A landscape with many valleys, sampled at points; each row gives a point and its height.
From any point a ball rolls to the lowest of the 6 points nearest to it. It stops when none of these is lower. Distance is the straight distance between rows; heights are no part of it.
(342) (h 8.1): [133 145 106 158 148 124 101 107 132 137 137 111 118 136 111 153 133 152
 102 126 111 158 162 157 151 158 133 143 130 114 173 105 114 102 118 128
 128 114 144 100 149 102 101 103 138  97 134 157 140]
(587) (h 29.4): [127 100 124 134 131 107  91 121 146 115 116 102 140 102 120 115 106 123
 152 146 147 105 108 145 136 147 120  90 143 141 104 147 132 104 126 100
 160 135 121 128 125  92  61 130 137 160 144 126 128]
(223) (h 51.0): [151  69 142 124 114 106  74  77 129 113 122 123 139  75 126 144 114 121
 151 115 169 115 138 175 115 185 123 103 148 149  95 123 113  69 125 143
 137 146  48 123 143 127  93 150 122 153 173 111 165]
(1095) (h 38.2): [125 127 140 159  98 125 152 120 141 141 145 118 134  96 113 102 126  86
 183 145 153  92 124 152  96  99 133 132 102 124 131 139 115 131 111 149
 173 125 144 146 130 122 175 154 124 147 118 160 146]
(205) (h 4.9): [120 126 132 158 126 126 105 115 136 119 152 111 125 118  89 134 145 106
 127 128 128 102 155 152 105 101 108 134  96 117 155 120 114  97 122 131
 156  98 167 121 143 126 136 133 119 132 132 160 143]
(498) (h 20.5): [138 137 105 159 156 120 113 112 114 115 109  84 106 144 134 138 127 145
 111 127 134 166 126 156 188 159 141 126 145 119 156 138 129 116 127 104
 113 130 113 105 144  99  79 102 136 126 123 127 127]
(386) (h 6.9): [116 135 132 113 167 120 151 180 115 139 106 140 104 146  99 128 125 124
  96 104 117  99 117  58 117 103 103 131 123 123 115 151 151 151 159 113
  87  93 176 144 126 159 132 110 140 144 144 108 112]
(1240) (h 42.9): [121 123 129 152 127 111 142 123 151 121 138  91 135 117 124 109 125  83
 162 143 134  94 150 148 111 108 134 125  92 141 142 128 110 133 113 130
 167 120 156 140 153 107 164 125 110 147 113 160 149]
(263) (h 33.2): [123 114 119 147 144 107 101 121 156 110 107  83 151 115 119 114 107 108
 160 153 137 113 114 145 129 149 140  99 119 130 100 150 146 118 115  97
 184 136 119 144 131  93  83 123 141 167 136 142 127]
(321) (h 19.6): [114 148 127 114 157 112 155 163 106 122 119 137  82 152 111 134 141 128
 115 105 124 123 111  74 109 107  82 151 128 112 143 142 144 131 167  92
  87 127 150 127 130 159 119 126 141 113 127 122 104]
(704) (h 35.3): [154  87  89  95 168 145 137 129  74 115 111  98 124 125 154 153 114 131
 145 147 153 151  90 196 141 167 170 139 151 131 187 131  64 128 146 107
 110 131  10 152 150 107 115 120 116 110 127 109 145]
(962) (h 50.8): [145 103  75  94 169 167 114 140  74 153 119  96 134 156 145 116  78 167
  82 164 101 158 124 179 122 131 175 132 124 128 179 102  68 134 117 111
  95 157  48 164 112 132  77  87 137  99 101 118 128]
(405) (h 30.7): [111 143 124 130 161 123 160 169 145 118  94 131  98 204 137 131 123 137
  98  81 102 172 121 101 149  96  84 161 116 128 145 123 173 111 160 100
  88 111 142 106 122 179 142 125 121  98 110 113  97]
(163) (h 10.3): [118 151  92 117 161 153 153 150  95 109 138 147 170 176 107 180 131 153
  97 149 110 138 140  93 115 144 168 153 153 117 191 102  85 117 155 136
  95 146 113 101 141 128 151 117 138 112 120 111 135]
(10) (h 47.2): [142 121 144 116 112 112 127 127 127 134 125 125 126  91  82 128 143 107
 138 142 134 103 157 148  96  97 112 143  92 146 155 122 113 117 126 145
 157  98 151 151 144 118 153 130 128 134 129 167 142]
(261) (h 43.4): [142  94  91  85 176 146 137 114  75 110 122 108 144 126 149 144 117 139
 154 134 140 143 108 202 132 137 157 129 119 125 201 128  39 115 126 100
  98 144   4 153 145 112 119 127 110 116 136 127 144]
(964) (h 9.4): [123 140  86 136 166 158 134 132  95 137 143 127 186 189 121 141 114 166
  98 159 129 141 138  94 111 143 179 151 144 117 164 108  88 116 125 129
  74 156 109  99 140 138 140  99 133  96 115 112 133]
(165) (h 17.2): [100 156 138 102 168 102 170 152  92 100 126 144 104 165 128 176 138 145
 111 107 106 135 128  88 106 145 135 146 169 109 167 111 124 127 171 115
  96 140 131 117 141 152 126 127 124 125 128 134 113]
(214) (h 32.6): [133 142 162 121  68 120 155 122 130 141 146 148 131  85 141 113 131  87
 140 127 120  98 132 127 136  91 140 113 115 129 129 135 123 180  91 165
 162 140 136 144 115 126 195 168 125 138 129 141 124]
(930) (h 20.2): [123 171 160 105  73 140 130 158 136 145 121 173 130 147 154 113 136 133
 135 140 105 141 121  85 120 105 104 107 117 119  48 149 147 176 117 179
 137 105 188 124 121 159 172  97 136 124 130  95 119]
(1220) (h 27.7): [122 101 134 111 132 102  90 110 114 115 130  97 137  99 122 135 112 131
 140 139 152 110 123 155 135 165 120 112 163 136 101 136 127 112 132  95
 146 134  80 139 133  94  69 127 128 163 170 125 123]
(1119) (h 24.4): [137 150 153  94  73 112 155 102 135 130 163 162  95  91 154 108 166 127
 138 137 118 126 134 119 143 120 139 108 132 124  97 143 149 191  92 171
 158 160 167 138  94 107 177 182 132 149 102 150 107]
(677) (h 42.4): [143  97  88 121 154 167 129 128  81 140 118 108 131 151 150 131  91 161
  92 136 112 162 112 170 136 146 177 136 118 117 188 105  88 148 123 107
 119 159  52 141 117 130  79 120 137 104 120 118 142]
(1275) (h 58.4): [146  67 142 105  95 107  84  74 134 109 132 130 125  90 123 119 131  98
 167 120 165  96 137 183 107 162 151  66 135 173  95 127 124  75 128 149
 166 141  50 139 136 120  93 168 118 140 185 138 160]
(1158) (h 37.8): [100 140 139 143  97 141 161 119 157 131 158 118 168 102 127 105 138  97
 170 149 151 110 120 113 125 114 152 128 116 141 117 137 127 153  97 152
 181 136 141 168 118 117 166 159 118 145 104 175 124]
(465) (h 28.8): [132  79 138 140 110 167  86 104 108 123 131 108 153  76 116 141 117 144
 143 120 183 130 121 176 116 200 135 132 163 139 108 120 103  77 151 103
 104 140  26 132 146 102  87 125 114 137 139 100 154]
(1279) (h 33.8): [116 139 120 145 169 122 164 173 146 115  96 130  93 178 124 163 138 141
 102  81 120 171 110  87 135  69 101 166 102 139 144 145 186 124 161 133
 100  97 165 112 117 177 144 119 120 117 110 125 103]
(437) (h 33.4): [122 110 119 161 152  94 117 103 156 127 133  93 139 121 120 109 125 104
 164 143 124 108 140 163 129 132 131 105 109 135 126 147 137 119 110  91
 162 124 149 122 148  96 128 109 117 156 123 146 123]
(158) (h 22.1): [122 153 164  96  65 140 128 133 128 173 131 185 123 123 143 107 122 120
 111 131  92 123 117  84 131 100 123 109 100 107  76 138 157 175 113 182
 148 109 184 148 117 140 143 121 133 122 140 106 115]
(1050) (h 24.5): [ 96 155 126  90 159 123 171 173 110 103 112 131 107 179 145 154 125 144
 112 103 103 177 125  95 144 103  95 149 135 113 172 110 136 124 189  88
  89 125 137 113 131 158 133 121 130  99 124 125 104]
(1297) (h 25.6): [105 156 147 109 160 108 168 141 123 117 113 134  92 173 141 135 133 136
  95  94  98 154 123  88 138 108  90 155 140 118 155 125 170 130 159 119
  98 123 154 103 124 162 138 128 116 102 120 118 108]
(85) (h 13.2): [141 115 118 135 168 142 131  99  97 114 107  92 123  97 158 131 120 143
 124 139 156 138 102 162 161 173 150 126 169 121 166 125  81 139 142  94
 106 143  66 140 139  95  85 139 139 133 128 114 138]
(8) (h 60.5): [127 144 112 149 130 109 153 177 147 122  87 119 117 157 130 134 130 112
 142 129 124 142 120  86 151  66  99 143 111 143 100 142 157 141 140 145
 106  76 195 103 123 178 187 104 113 136  93 101 128]
(424) (h 11.3): [139 124 119 132 161 131 113 107  85 121 112  88 103 110 141 133 109 144
 118 118 155 144 118 162 177 178 146 128 182 122 142 145 111 126 151  99
 131 136  76 124 118 101  72 118 133 138 133 134 114]
(443) (h 22.3): [134 138 108 169 148 134  95 106 143 126 130 117 135 141 119 145 133 141
 118 124 135 146 158 155 156 149 141 122 127 116 162 118 119  83 106 119
 132 128 153  97 146 112 110 113 123 114 132 141 134]
(1056) (h 52.6): [112 153 138 156 141 114 151 165 135 148  98 134 127 168 128 123 138 109
 147 131 111 127 108  76 139  93 114 129  99 126  76 163 163 147 143 139
 112  89 190 106 130 168 163  93 135 122 108 102 115]
(672) (h 13.1): [107 181 163 107  64 124 105 126 167 142 158 192 126 151 165 110 149 140
 134 126  87 145 127  92 128 126 137 126 115 118  61 142 179 165 112 160
 144 148 203 111  89 145 170 118 133 120 124  94 111]
(249) (h 43.5): [147 100 139 129 113 117  74  76 118 125 118 110 147  75 109 142  96 127
 148 118 164 114 138 177 118 171 108 119 172 156  93 128 105  69 128 114
 131 141  49 124 132 114  70 146 134 141 161 119 147]
(473) (h 20.0): [153 125  97 156 171 147 107 114 129 130 116 101 131 153 147 136 130 157
 102 123 121 164 140 166 160 155 154 146 136 130 172  95 107 111 114 117
 106 130 120 111 151 113  87  99 130 117 111 154 128]
(305) (h 55.2): [151 130 138 133 115 128 108 129 136 151 138 136 131 125  92 131 152 118
 101 112 125  93 175 127  88 108  86 142 119 132 137  97  99 112 136 141
 120 100 151 132 148 138 119 124 133 128 127 145 142]
(1200) (h 44.1): [103 137 106 161 134 133 148 195 131 124  85 157 154 193 139 157 158 130
  65 109 132 154 119  86 133  40  98 170  98 158 106  98 151 123 140 128
  65 126 201  72 106 165 160 140  96  96 102 135 124]
(371) (h 20.1): [115 146 126 107 165 140 169 157  82  91 128 149 150 159 116 179 125 140
 107 131 100 129 139  97 127 136 129 150 170  94 189 116 116 131 178 121
  92 131 123 114 142 160 143 112 121 114 114 119 106]
(258) (h 35.9): [137 129 160  98 119 142 129 160 120 158 116 166 109 118 121 124 114 114
 111 124 127 102 117  83 106 101 107 131 106 119  89 147 134 152 163 152
 116 108 171 150 136 147 137 109 154 137 146 100 120]
(1242) (h 25.9): [122 151 172 114  73  89 137  98 169 123 155 183  89 113 151  91 193 122
 146 122  80 134 130 112 130  88 132 121 116 101  95 146 203 193  79 146
 153 172 196 123  82 129 187 162 142 112 119 123  89]
(144) (h 23.4): [154 128  93 151 150 184 114 120 142 141 121 117 151 163 129 126 111 173
  96 140 115 174 138 141 149 142 163 150 123 115 171 106 103 121 125 138
 110 142  98 109 148 103  87 106 145 101 116 119 137]
(990) (h 15.8): [143 117 122 124 161 121  93  99  99 129 117  97 130  89 142 144 112 152
 140 132 165 137 110 160 157 182 132 137 184 132 127 125 119 103 140  75
 134 130  87 133 122 103  78 143 131 158 145 114 112]
(747) (h 45.8): [ 88 116 123 128 114 130 128 136 175 131 157 120 168 114 131  80 112 101
 166 135 125 106 128 141 108 150 135  92  84 126  96 148 148 121  93 111
 183 129 118 164 120  97 119 131 137 155 138 136 143]
(1007) (h 38.9): [111 118 125 149 132 121 120 124 164 132 140 104 154 114 117  89 108 104
 176 140 139  95 105 134 119 120 154 119  82 123  98 141 133 124 110 112
 187 132 140 144 130 110 115 120 125 152 127 153 137]
(454) (h 54.0): [123 152 104 145 140 109 160 181 141 125  98 130 110 163 117 135 130 114
 125 117 126 137 114  73 158  85 107 140 104 148 112 159 174 135 146 150
 110  83 185 121 121 179 181 102 126 122 109  92 114]
(250) (h 36.3): [121 141 123 136 161 116 160 181 135 137  87 120  93 166 136 143 129 114
 115 101 130 157 118  81 145  92  97 129 127 129 140 151 171 135 143 118
  95  93 170 116 127 180 142 120 137 110 111 114 106]
(982) (h 5.4): [135 155 163 112  75 110 131 113 189 142 163 196 101 125 161 101 157 143
 152 114  75 142 117 113 110  99 132 111 107 113  79 141 180 194  91 158
 155 154 212 107  93 132 179 146 143 108 130 107 110]
(87) (h 63.0): [141  70 123 106  97  95 109  89 143  96 158 117 128  82 124 108 136  93
 178  92 129  90 108 168 116 151 168  76 121 157  88 134 135  94 111 143
 164 141  49 144 148 120 100 178 123 137 173 110 160]
(1243) (h 18.7): [136 135  88 163 137 157 113 108 119 143 126 123 154 161 121 148 131 169
  92 130 112 167 141 143 142 145 148 148 132 133 167 111 103 108 118 126
 112 134 118 118 129 109 107  96 140  99 119 147 129]
(164) (h 56.4): [137  60 154 139 113 127  92  43 143  82 152 129 127 121 104 101 126  81
 172 134 184 102 126 168 102 166 157  74 147 178 106 156 108  66 121 174
 190 145  49 141 146 110  91 157  97 134 144 125 151]
(893) (h 16.0): [130 105  88 138 169 170 113 123  92 159 130 113 169 163 124 131  90 184
  90 157 117 150 124 113 121 144 196 142 115 130 169 100  97 110 119 133
  85 151 111 123 135 124 104  93 139  88 101 110 143]
(517) (h 46.9): [141  70 128 135 116 129  81  41 126 111 131 114 126  90 100 121 120 101
 145 126 167 114 146 189 112 198 139  90 137 157 122 131 113  66 121 168
 154 128  45 129 157 108 105 155 100 133 142 120 161]
(892) (h 65.0): [163  80  68  98 164 156 130 146  65 128 135 101 140 137 141 125  85 165
 122 155 130 159 115 187 129 128 176 130 113 137 179  94  49 110 139  96
 100 152  30 164 137 149  92  96 140 101 127 120 136]
(1287) (h 21.6): [127 135 115 155 152 130 111 119 115 127 146 135 144 147  95 156 150 144
  96 126 119 122 166 131 115 117 113 162 131 132 162  86  92  82 126 119
 120 115 158 111 144 115 126 114 134 111 129 149 137]
(1146) (h 31.4): [130  89 139 125 120 127  90  87 101 114 117 118 151  70 121 149  96 145
 126 132 181 117 127 160 125 180 125 127 173 151 118 126 104  81 145 108
 124 113  53 128 136  90  82 151 129 148 160 119 157]
(220) (h 49.6): [115 134 101 156 134 131 163 193 137 124  83 143 135 171 138 157 155 146
 107 119 122 162 116  88 150  48  75 161  96 162 117 127 162 119 137 146
  90  91 201  80 118 172 170 133 101 108 103 130 135]
(564) (h 24.2): [143 139 120 163 161 106 117 104 141 115 114  92 114 126 122 132 118 134
 129 128 134 141 132 162 154 153 136 135 122 132 172 129 134 116 127 106
 148 124 128 107 152 114  92 105 139 136 124 157 116]
(194) (h 51.6): [155  69 136 115 102 109  70  44 127 102 132 124 124  93 117 118 120  95
 169 126 181 111 140 179 102 174 128  98 133 157 119 129 117  70 129 149
 159 119  50 128 140 129  92 163 107 148 144 132 155]
(428) (h 18.5): [117  98 118 136 162 145 129 105  83 113 109  91 138  98 147 159 126 137
 145 117 174 119  85 177 125 202 152 152 164 126 167 136  58 124 139 100
  99 141  15 141 131  90 110 147 118 133 134 109 125]
(198) (h 35.4): [126 145 136 144  95 126 158 124 142 138 149 125 137 102 130  94 127  75
 171 149 140 110 147 142  98 102 140 113 111 135 121 142 120 167  97 157
 182 122 129 152 119 107 193 169 108 154 118 157 131]
(725) (h 51.2): [ 92 124 134 158  88 138 122 142 172 133 170 115 180 121 145  75 106 122
 176 127 130 104 111 138 113 163 146  98  83 134  89 138 149 142  63 125
 174 139 108 153 118 103 121 143 129 164 118 142 151]
(1064) (h 47.3): [141 122 112 163 142 118 104 104 154 112 138 120 129 137  99 142 137 117
 120 128 140 125 165 167 122 125 111 143 111 132 155 103 116  85 109 138
 121 107 152 111 147 127 129 100 131 108 111 166 139]
(1222) (h 5.9): [135 114 120 137 158 132 124 112  91 122 105  88 114 117 142 135 111 137
 125 118 161 145 113 173 163 186 159 147 167 123 153 136 108 134 144  93
 120 147  70 136 133  99  86 128 121 135 137 127 116]
(1126) (h 41.6): [130  94 118 134 112 114 107 128 153 113 130 112 167 112 138  92 101 110
 172 126 122  89 105 151 101 165 138  81  75 136  83 144 159 125 108  91
 171 152 102 147 121  99 100 111 140 163 167 128 138]
(802) (h 33.6): [132 152 170 119  73 112 158  95 146 120 158 171 110  93 155 112 156 114
 135 133 110 114 136 111 164 112 128  89 161 120  97 141 154 186  96 148
 164 182 151 140 111 109 179 170 131 137 113 146  85]
(448) (h 18.1): [117  85 114 126 152 149  97 105  93 127 118  94 138  82 124 156 115 152
 128 131 180 122  98 167 124 197 128 146 180 115 126 140  85  86 137 104
  98 133  40 122 155  86  99 133 114 141 121 114 154]
(869) (h 24.3): [119 133 140 107 132 125 129 143 123 142 142 148 109 136  95 141 151 127
  87 113 136 110 142  92  99 102  88 153 144 111 148 119 105 118 149 123
  98 116 159 138 137 138 130 123 116 127 132 123 136]
(546) (h 41.7): [103 137 123 162 139 123 158 195 144 121  86 134 109 169 142 152 145 133
 100 103 126 162 122  80 156  69  88 160  87 142 135 126 172 132 143 141
  88 100 169 100 107 172 153 121 112  99 103 116 117]
(472) (h 26.1): [132  90  91 104 164 138 138 125  87 125 114  81 127 113 149 149 107 141
 137 152 156 152  95 186 148 186 182 131 162 110 179 123  70 132 130  94
 104 147  22 145 141 121 100 121 128 127 131 113 156]
(563) (h 36.7): [101 134 113 141 149 146 163 177 146 116  97 133 124 210 141 155 142 157
  83 100 101 190 129  97 147  67  80 190  90 132 140 110 170 124 145 120
  69 131 158  95 111 176 122 135 104  96 106 116  97]
(746) (h 14.0): [128 157 153 105  76 120 129 107 164 145 159 186 118 134 164  90 159 135
 143 118  88 139 123 131 135 102 124 120 116 104  78 141 187 187  95 168
 151 161 195 114  90 140 167 154 132 108 130 125 109]
(625) (h 43.8): [137 131 104 160 154  98 113 123 148 127 127 107 122 115  99 100 148  91
 159 155 135  91 158 153 123 119 113 132  88 126 150 130 125 110 118 136
 152 111 155 126 131 127 140 110 125 138 129 163 137]
(195) (h 22.0): [ 94 172 148 116  72 121 116 144 152 135 128 164 120 153 157 111 133 126
 153 153 123 135 118  59 126 121 122 128 125 131  67 150 167 159 129 162
 145 118 216 105 102 151 199  98 127 125 107  99 120]
(70) (h 7.8): [127  93 111 144 145 139 123 103  83 113 115  92 143  84 137 145 124 148
 136 126 182 133 115 151 137 187 154 133 185 117 141 132  82 115 149  91
 102 143  46 136 130  83  94 135 121 140 141 117 129]
(385) (h 26.2): [110 153 148 114 176 112 150 166 129 130  91 132  97 163 119 153 123 122
 113  88 110 137 104  77 147  81  89 145 125 120 147 135 178 127 161  98
 100 110 150 116 122 166 127 116 120 112 116 113  89]
(32) (h 18.6): [122 173 169 109  62 133 123 148 153 157 122 176 127 144 155  94 127 127
 133 135  80 127 101  68 118 106 111 102 114 112  60 130 146 170 113 171
 142 125 189 115 111 145 160 105 138 124 146  95 106]
(769) (h 37.2): [104 153 159 136  92 148 163 111 149 136 158 136 162  95 138  97 144  94
 169 156 141 100 143 123 122 124 121 114 121 133 114 142 129 159  96 156
 168 132 127 159 120 101 178 171 114 164  94 161 129]
(510) (h 43.7): [152 119 142 113  92 129 127 145 128 160 132 145 106  91 114 125 140  94
 109 123 129  85 149 140  98  90 103 119 103 124 116 114 108 145 128 160
 136  95 163 146 131 139 142 135 137 128 147 153 141]
(53) (h 30.4): [149 131 157 100  76 136 145 142 116 160 144 164 119  98 139 109 136  98
 123 126 115 117 139 125 125  97 129 112  99 117 112 120 146 173 123 172
 162 114 143 135 120 155 184 147 130 126 138 135 129]
(579) (h 37.9): [125  85 133 113 119 115  82 130 158 109 130 113 138  94 117 121 106 107
 138 137 139 105 107 158 129 161 138  95 136 154  94 133 149 100 121  98
 163 149  93 136 120 119  76 130 132 166 183 115 144]
(888) (h 51.8): [129  91 134 105  89 119 112 117 167 118 164 123 151  96 168  82 119 114
 167 116 107 105 113 165 125 167 142  92 101 139  75 133 164 131 101 123
 168 147  85 152 119 108  98 134 146 167 170 112 155]
(1035) (h 58.2): [ 89 123 144 152  84 146 147 125 195 128 169 109 181 118 146  89 118 108
 188 127 119 106 131 137 116 162 148 113 106 133  79 148 157 156 100 126
 165 142 109 153 118 102 139 152 145 149 117 145 139]
(860) (h 13.3): [122 156 125 108 155 126 131 140 101 116 134 146 118 148 112 163 152 149
 101 119 137 125 138  82 113 126 108 142 169 110 162  97 119 108 161  94
  97 142 142 133 139 132 117 130 139 120 138 128 122]
(72) (h 20.9): [130 120  65 134 180 177 119 126 100 157 135 115 166 172 139 126  94 166
  95 159 112 174 139 127 127 146 192 135 128 132 167 102  89 112 118 114
  88 156  84 134 115 136 102  93 130  99 103 134 142]
(830) (h 14.8): [120 173 127 101 150 135 155 164  90  97 135 154 144 167 122 183 140 154
 104 130 116 130 135  99 117 130 134 146 177  99 171 101  94 110 172 122
  88 148 123 123 152 134 150 124 127 127 120 112 118]
(231) (h 24.6): [126 118 110 161 163 105 104 107 146 124 118  73 106 123 113 120 116 112
 135 137 126 113 137 166 147 152 136 116 131 127 145 134 126 108 125  87
 152 142 134 123 142 105  90  98 129 148 125 140 121]
(1141) (h 18.8): [142 137 103 162 137 150 108 111 140 129 146 129 152 164 120 146 145 165
  85 133 132 154 155 140 127 145 139 145 146 115 165 100  99 101 109 132
 117 122 132 101 118 111 105 103 141 107 126 147 136]
(110) (h 25.4): [138 163 151  88  67 144 130 143 118 171 120 147 119 114 137 102 111 111
 124 127 108 114 129  86 119 100 108 110 114 117  85 138 149 165 132 160
 142 114 181 158 115 148 160 119 141 136 133 116 109]
(690) (h 25.8): [120 150 137  80 168 121 180 169 100  83 120 137 107 179 138 168 116 152
 105  93  78 162 138 116 138 113 120 149 165 117 173 111 131 131 181 102
  97 121 122 132 118 161 132 125 119 109 117 125 106]
(20) (h 46.8): [131 144 120 168 132 124 152 182 160 116  91 129 113 166 125 145 145 117
 114 117 124 150 125  90 158  65  77 157  99 134 115 133 168 120 140 130
  99  97 186  99 116 164 175 114 107 117  94 112 132]
(1089) (h 45.9): [146 137 154 105 106 127 133 151 124 177 121 148 112 106 106 122 130 112
  94 136 114  88 144  96  93  96  90 127 118 131 104 122 141 139 138 143
 129  90 151 146 123 145 159 134 132 124 140 128 143]
(1302) (h 63.8): [109 147 128 161 134 108 162 168 145 134  87 130  91 155 132 132 122 109
 129 126 123 144 115  69 155  79 100 138  94 137 101 167 175 149 143 131
 120  82 196 102 127 175 188  98 123 120  98 113 131]
(1251) (h 15.7): [131 124 105 147 166 124 104  99 128 113 116  83 110 115 133 130 106 126
 136 137 150 135 121 167 172 163 132 135 163 124 134 137 130 113 122  75
 133 142 109 110 132  88  83 118 132 128 139 147 119]
(71) (h 22.6): [129 131 134 103 140 117 140 154 110 141 134 144  97 127 106 146 139 144
 119 116 133 102 130  77 114 111  94 135 139 121 136 130 132 127 173 101
  78 119 167 147 130 148 111 116 124 124 133 118 122]
(33) (h 34.7): [130 138 140 110 145 113 122 146 122 142 142 143 129 112 110 138 144 132
 101 126 130 123 141 101  86 101  81 135 135 136 136 109 106 119 142 121
 107 104 166 143 137 150 126 131 134 127 139 136 141]
(958) (h 32.4): [142 146 149 104  81 126 160 128 134 150 135 145 120 103 116 107 117  76
 141 144 122 103 153 134 111  92 110 120 105 120 121 125 110 175 137 162
 151 128 144 143 125 148 160 156 129 138 129 142 132]
(34) (h 16.1): [153 119 106 136 165 151 127 113 103 139 107  88 118 133 138 136 108 145
 105 139 126 151 124 175 168 164 174 136 139 108 181 118 117 142 128 100
 103 149  93 119 147 100  73 114 144 111 115 142 127]
(1094) (h 29.0): [164 116  96 124 177 170 136 131  94 143 104  89 116 143 156 130  94 164
  94 139 124 167 112 187 154 152 182 129 138 126 186 115  94 150 142 110
 103 150  51 130 133 125  82 114 133 117 124 117 140]
(66) (h 34.6): [128 140 150 115 128 117 139 161 124 156 110 131  97 142 118 108 110 117
 134 123 126 101 115  61 119 102 121 108 109 122  81 169 161 148 154 119
 113  97 191 133 114 151 163 105 129 130 133  92 104]
(225) (h 32.0): [123 154 169 120  78 122 176 105 148 123 150 158 114  67 121  94 161 116
 157 149 129 127 119 118 144 102 125 115 148 131 105 144 144 193  89 168
 164 147 143 150 112 109 188 182 118 158 113 165 102]
(182) (h 21.4): [135 113 128 148 133 117 107 106 103 112 112  95 133 102 132 135 101 126
 137 141 158 133 124 153 144 167 122 110 170 123 114 140 133 106 129  93
 144 131  97 121 129  98  67 124 137 171 154 127 121]
(67) (h 31.9): [130 147 147 133  84 126 166 109 152 130 160 144 146  89 142 107 149  98
 165 139 136 109 128 125 132 112 132 111 136 136 101 130 139 186  81 174
 163 149 138 154 113 105 182 174 121 152 115 152 125]
(1165) (h 26.8): [140 152 167  98  58 130 125 128 132 181 118 156 111 107 118 109 121 108
 115 141 106 104 145 114 116  90 112 109 100 131 107 134 150 171 112 174
 152 105 158 141 123 138 153 151 136 134 152 118 123]
(576) (h 29.3): [137 152 155 110 106 123 135 163 133 150 102 142 119 143 146  90 117 114
 136 128 119 102 109  68 120 105 112 112 104 116  74 145 160 170 123 152
 116  93 193 136 117 149 167 107 140 123 135  97 115]
(544) (h 14.7): [108 156 141  94 146 114 145 163 100 101 148 147 101 138 105 156 146 161
 109 122 118 121 127  73 106 109  90 137 149 122 140 130 128 123 174 103
  84 132 148 117 131 139 127 139 130 118 121 123 126]
(294) (h 40.7): [147 137 106 174 155 112 111 114 140 132 133 108 123 131  97 126 133 120
 132 140 125 127 155 145 133 119 134 137  89 132 139 134 112 100 112 119
 159 119 150 112 159 110 106 109 118 136 121 159 122]
(1296) (h 6.1): [110 142  90 145 156 150 122 138 113 109 149 120 170 154 102 163 134 163
  95 153 127 134 138  89 115 137 160 155 168 120 179  91  90 105 133 124
  89 141 126 109 134 110 138 119 131 111 118 126 136]
(877) (h 49.2): [ 90 134 143 150  78 150 140  95 183 132 172 136 175 108 139  87 125 120
 177 126 125 111 122 126 109 140 139 113 107 127  94 137 126 138  86 131
 172 136 118 168 115 107 154 163 119 184 105 167 136]
(781) (h 27.2): [131 140 126 126 136 124 109 140 142 118 142 144 128 115  85 151 142 142
 103 121 133 118 164 126  94 104 105 146 127 113 163  99  97  95 127 122
 102 116 167 118 132 117 113 130 128 120 136 140 133]
(795) (h 54.8): [122 149 136 147 149 106 145 175 137 127  98 151 101 152 121 119 127 128
 139 122 120 130 111  77 134  98 104 125 117 139  96 165 180 145 142 136
 101  83 190 126 130 170 151 103 135 126 101 108 113]
(131) (h 53.1): [162  79 143 108 102  97  96 101 133 107 137 113 147  81 117 128 106 127
 157 114 153 108 134 184 118 164 121  85 133 143  91 119 141  94 124 134
 162 142  58 140 126 122  75 154 119 151 192 107 149]
(858) (h 17.1): [136 148 150  99  64 125 140 114 143 144 135 184 106 124 184 109 158 115
 130 128  78 128 128 104 138 106 140 108 119 125  98 147 154 195  96 180
 166 138 180 126 102 127 169 148 130 114 126 124 127]
(1319) (h 62.6): [142 128 149 119 113 127 124 150 125 151 132 137 111 107  91 141 126 112
 102 123 115  97 148 128  95  87  89 133 107 133 130 110 108 113 124 142
 123 103 168 149 134 141 128 139 129 125 133 144 143]
(1053) (h 10.1): [123 155 120 118 151 137 138 146  91 111 158 149 139 151 102 169 150 150
  99 136 125 118 150  96  95 130 121 164 171 121 150 106 100 108 149 113
  97 127 156 113 139 128 146 125 124 107 122 142 131]
(608) (h 6.5): [103 167 165 114  68 128 128 113 181 133 166 189 128 135 178  91 176 147
 146 122  92 145 122 113 136 116 129 131 116 103  62 149 186 160  94 175
 153 160 219 119  96 158 174 139 140 114 138 110 115]
(945) (h 24.7): [148 110  88 148 152 169 113 110 107 139 122 106 135 167 150 126 110 156
  92 131 104 173 132 153 155 164 170 149 128 117 164 101 109 142 129 119
 109 147  79 121 129 116  82 110 141  96 121 127 116]
(1313) (h 15.0): [125 137 138 119 154 122 121 155 120 127 153 147 137 128  87 161 158 145
  94 119 127 119 155  87 106 126  99 156 157 127 153  95 102  97 130 116
 110 133 165 114 133 118 110 107 140 108 139 139 133]
(1030) (h 38.5): [135  69 129 137 124 152  75  66 127 116 116 120 151  73 102 137 124 129
 131 101 186 119 130 183 111 195 126 120 154 145 111 111 107  57 130 143
 138 121  35 116 149 119 100 149 112 136 133 125 147]
(423) (h 23.7): [144 142 166 117  82 110 139  94 147 122 166 178  89 119 155  97 180 131
 154 124  98 131 115 122 150  92 141 108 132 125  93 139 169 195 105 166
 165 155 173 131  85 126 176 181 144 113 109 144  97]

For each start below, name the point where the ball stops.
(405) | (1296)
(220) | (386)
(1095) | (982)
(1035) | (982)
(223) | (1222)
(877) | (982)
(454) | (386)
(214) | (982)
(1275) | (1222)
(1319) | (1296)
(1302) | (386)
